The views of a scene show one set of named points, each view turned or mirrored, and shifted as a whole, with a little noise and some points left out.
In the rows, zero is written as 128.

Scene 1
View 1
kobiv: [135 148 116  93 119 101 163 120 127 147 155  97 143 143 129 122 119 127
  90 150 134 144 157 141  99 105 130 126 111 114 124 140]
guz: [133 121 132 125 125 112 153 130 109 128 133 101 139 151 125 137 123 132
 109 150 103 115 151 125 104 115 127 126 134 139 115 130]
Lofov: [103 146 114 159 127 120 160 141 132 141 109 112 128 130 124 156 107 106
 129 119  76 147 137 148 101 102 133 136  86 115 126 122]
runo: [128 146 119 132 122 112 147 133 134 140 133 107 130 138 131 141 116 127
 113 139 110 142 143 139 100 110 129 131  99 117 124 129]
topom: [115 140 116 109 123 108 183 128 115 144 133  94 146 140 126 127 118 114
  95 142 107 136 154 141  92  94 131 126 114 119 124 141]
nos: [134 120 133 117 124 108 160 128 107 130 135  98 142 151 125 133 122 130
 105 150 107 114 153 125 104 110 129 119 140 139 113 134]
zup: [124 122 132 174 129 122 131 142 122 125 108 118 123 147 125 159 115 129
 143 133  75 123 133 130 109 124 126 134 109 138 119 114]
Kenod: [131 150 129 207 123 128  84 152 168 131 110 138 100 132 133 175 104 133
 172 120  81 155 114 138 117 141 124 143  62 119 128  95]
Beguf: [152 143 136 211 123 127  58 150 178 127 121 144  93 139 138 176 109 150
 178 130  92 149 114 126 125 160 122 141  66 128 128  93]
gevum: [167 108 157 193 124 126  66 150 144 109 122 130 104 159 130 169 118 165
 167 151  93 110 123 105 133 165 115 132 123 159 114  94]
Kab: [134 138 128 153 121 117 128 136 139 134 128 117 123 142 131 149 114 135
 130 136 103 136 138 134 110 123 124 133 100 126 124 119]
puni: [153 120 138  64 117  94 170 114 103 136 165  86 156 161 130 103 132 145
  70 172 148 110 169 119 101 107 125 113 160 139 113 148]
View 2
Lofov: [151 157 157  92 125 142  73 121 127 116  95  86 171 141 114 109 106 117
 137 135 148 101 119  97 128 128 157 140 117 105 146 134]
puni: [131  92  71 156 106 130 153  79 105 164 165 134 176 151 154 134 151 170
 128 136 124 119 142 128 129 103 168 136 109 144 139  87]
runo: [138 140 138 113 120 140  99 109 129 127 124  99 160 144 120 120 116 131
 133 134 141 123 134 106 130 110 152 143 112 113 147 117]
topom: [147 140 124 115 112 144  94  92 105 131 123 108 193 142 130 115 111 133
 124 141 140  90 120  97 116 122 169 142 116 117 139 124]
gevum: [154 126 153  87 139 114 118 196 169 121  84  62  96 162 116 131 158 145
 182 117 137 172 146 148 198 102 124 128 111 127 162 108]
zup: [162 141 145  90 129 124  93 153 134 121  85  79 152 152 124 119 131 132
 155 128 143 117 125 122 161 127 146 132 116 117 149 124]
Kab: [143 139 150 103 125 138  99 132 139 123 114  85 143 149 119 123 123 132
 147 132 141 137 139 118 142 112 146 142 113 117 151 119]
Kenod: [146 164 197  72 145 137  72 165 169  96  82  58 113 149  93 122 112 109
 163 128 148 161 140 115 156 109 126 139 113 100 161 130]
Beguf: [142 157 196  74 145 134  85 178 179  99  86  55  91 154  95 125 121 118
 167 123 145 184 150 124 168  99 115 142 108 104 167 122]
guz: [147 121 108 121 115 128 115 123 118 138 119 101 167 151 138 122 142 151
 142 130 137 111 131 122 145 116 160 133 111 132 143 110]
kobiv: [127 128 115 132 112 148 117  79 118 139 151 117 168 142 131 125 120 138
 119 137 136 122 140 102 111 104 162 146 110 121 144 105]
View 3
nos: [105 154 141 100 117 131 128 144 124 154 101 126 120 114 157 111 137 138
 132 141 115 145 130 105 130 143 130 108 128 123 142 124]
gevum: [196 118 112 139 113 124 156 154 139 160 124 174 162 154 178 125 147 117
 162 127 136  94 128 119 151 186 181 172  89 117 143 143]
topom: [ 80 147 131  90 104 137 126 161 112 143  87 115 115 104 116 126 144 129
 123 153 132 161 142 115 122 127 102  92 114 134 136 140]
Kenod: [171  96  88 136  88 146 155 174 122 142 110 170 159 151 109 152 163 102
 153 146 174 108 155 132 144 167 146 158  58 137 128 177]
Lofov: [109 128 110 103  91 141 143 178 110 146  90 134 126 113 103 147 154 113
 134 155 144 152 143 125 131 145 102 113  80 138 135 161]
Kab: [132 128 117 115 108 139 135 154 125 141 102 141 140 134 131 129 149 118
 134 143 150 126 144 119 135 147 136 129 100 128 134 149]
puni: [ 82 166 167  92 145 136  97 109 138 144 101 105 114 113 173  74 129 160
 111 130 113 139 131  88 122 123 138  92 174 120 144 100]
Beguf: [190  95  89 144  96 143 154 163 129 139 118 180 169 162 123 145 162 105
 154 139 179  90 154 130 146 171 165 171  65 130 133 174]
guz: [111 149 138 100 118 130 129 147 129 160  99 126 125 115 158 110 136 134
 134 140 118 142 129 107 132 145 129 113 122 122 142 126]
runo: [106 132 121 108 114 143 126 149 122 139  97 133 131 125 121 122 150 127
 124 147 151 137 143 114 127 136 125 114 109 132 134 146]
View 4
puni: [ 75 136 126  64 147 213 150 137  79 124  96 171 131 123 114 157  81  58
 139 114 134 152 147 145 155 116 141 104  95 119  94 150]
gevum: [107 128  89 162 178 143  88  68  90 120 135 126 122 130 133  67 133 129
 159 177 160 134 141 113  78  83 178  81 131 141 173 141]
nos: [ 93 134 132  98 148 176 127 116  98 126 123 161 128 124 118 144 119  95
 141 135 142 146 160 163 119 130 158 104 106 137 115 157]
Kab: [ 96 139 110 137 139 146 107 109 102 125 150 143 126 135 133 129 138 118
 119 130 140 151 153 157 100 120 151  99 131 142 145 150]
zup: [111 131 119 146 157 138 100  90 110 122 148 141 124 127 132 111 152 131
 142 161 156 137 160 157  81 122 171  97 119 148 148 149]
kobiv: [ 78 144 122  95 127 178 131 138  96 126 134 159 133 138 129 166 112  87
 104 101 133 160 152 170 133 129 130 108 118 135 114 154]
Beguf: [106 141  83 192 154 113  74  83 104 121 172 112 127 148 149  85 155 148
 114 153 152 147 136 133  64  90 158  84 158 147 192 140]
Lofov: [103 141 131 138 126 133 112 114 123 123 167 149 129 137 136 158 166 131
 109 126 143 151 170 196  90 151 155 112 124 152 134 155]
guz: [ 94 132 127 104 148 169 129 114  97 121 124 158 127 123 120 140 123  96
 140 138 145 143 159 159 115 127 160 100 105 137 119 155]
Kenod: [107 142  93 185 142 108  80  87 111 121 178 121 125 148 150 103 167 151
 104 147 151 148 147 156  65 107 157  95 153 151 182 147]
topom: [ 92 140 139 103 125 159 132 131 114 124 146 164 129 129 126 176 139 105
 113 112 137 152 168 196 120 152 146 116 109 147 112 160]
View 5
guz: [ 96 125 122 101 133 172 156 142 116  88 167 124 124 134 163 131 103 107
  66 147 117 128 134 125 121 164 132 154 154 174 144 123]
runo: [117 136 126 140 130 156 164 147 132 130 143 117 113 133 157 101 116 119
  67 144  91 115 114 141 129 157 135 151 129 144 138 106]
Kenod: [116 133 158 192 151  76 141 132 131 161 144 142  78 155 110  91 140  78
  99 136 131 109  97 131 135 155 122 118  85 124 133 146]
zup: [107 123 150 149 145 127 153 135 133 124 149 122  96 144 130 121 112  78
  87 152 140 120 120 127 135 155 128 141 117 158 142 132]
kobiv: [109 144 106 112 122 170 165 155 116 110 157 128 132 131 177 101 121 142
  56 128  78 118 118 140 118 164 138 150 149 150 135 110]
Lofov: [128 128 139 165 138 149 166 143 144 145 136 102  96 131 139 107 104  94
  75 157 110 111 111 141 139 152 132 154 114 142 138  98]
Kab: [107 134 135 148 137 125 151 143 124 129 153 136 104 145 142 104 124 102
  78 133 115 115 112 132 126 161 129 135 122 145 136 131]
topom: [121 131 119 129 125 179 169 150 137 118 144 101 118 127 166 115 100 118
  61 153  93 116 121 140 132 156 136 160 142 154 141  90]
Beguf: [105 134 162 186 153  59 130 133 122 161 151 161  78 165 106  89 150  78
  99 120 137 110  97 127 128 159 123 105  82 123 132 167]
gevum: [ 78 124 158 147 156  75 124 128 106 111 174 172  86 170 116 115 137  62
 100 124 164 132 119 112 119 164 119 105 108 157 139 191]
nos: [ 99 129 122 106 133 168 154 146 117  93 165 123 121 136 163 124 109 109
  68 141 114 127 133 126 122 166 135 149 152 171 144 125]
View 6
Kenod: [159 143 131 124 100 148  97 128 176 163 151 142 123 102 131 137 124 153
 171 122 110 141 112 160  66 145 222 102  78 136 116 118]
gevum: [131 131 116 133 103 147  96 163 180 162 133 159 108  78 118 122 104 118
 138 113 147 153  91 105  94 136 195  61  98 135  83 146]
kobiv: [103 137 140  88 113 141 121  93 138 119 156 146 112 150 133 119  72 155
 145 112 129  89 155 121 129 143 102 136 125  78 151 119]
Lofov: [128 139 117  84 118 140 130 102 151 129 171 149 116 130 160 134 123 144
 169 124 107 106 127 152  92 135 163 150  77 108 139 108]
runo: [118 138 132  91 112 143 118 103 148 129 158 150 113 134 139 126  95 149
 153 118 123 103 137 132 110 141 140 132 104  96 138 119]
guz: [ 99 125 118  87 118 138 130 121 145 125 158 161 104 126 144 119  92 121
 138 111 143 105 126 101 128 132 117 122 108  95 127 131]
zup: [123 130 106  95 116 138 126 130 158 139 163 160 108 110 154 128 118 125
 156 117 127 124 108 127  97 131 170 121  82 118 116 123]
nos: [ 95 125 116  86 118 137 133 119 142 119 159 160 106 127 146 118  90 122
 138 111 141 101 125 101 130 132 109 126 106  92 127 131]
Kab: [124 138 129 103 109 142 113 117 158 140 155 148 115 121 137 126  98 147
 155 118 127 119 126 132 102 138 157 113  99 108 127 122]
Beguf: [159 141 139 137  96 154  87 139 184 173 138 143 121  93 117 134 113 155
 161 123 121 153 108 151  68 143 231  78  90 139 109 125]
puni: [ 73 125 132  84 115 135 127 112 135 107 148 161 102 144 129 108  52 127
 120 107 160  86 147  73 165 140  59 119 147  67 139 138]
topom: [106 131 118  71 123 135 140  96 134 114 172 152 112 150 161 126 100 142
 155 119 120  86 141 132 120 137 117 159  96  88 149 111]

In a view up to two points have been moved. Name them for each view, in the order of its rows, or write -.
view 1: topom
view 2: -
view 3: -
view 4: zup
view 5: guz, runo
view 6: -
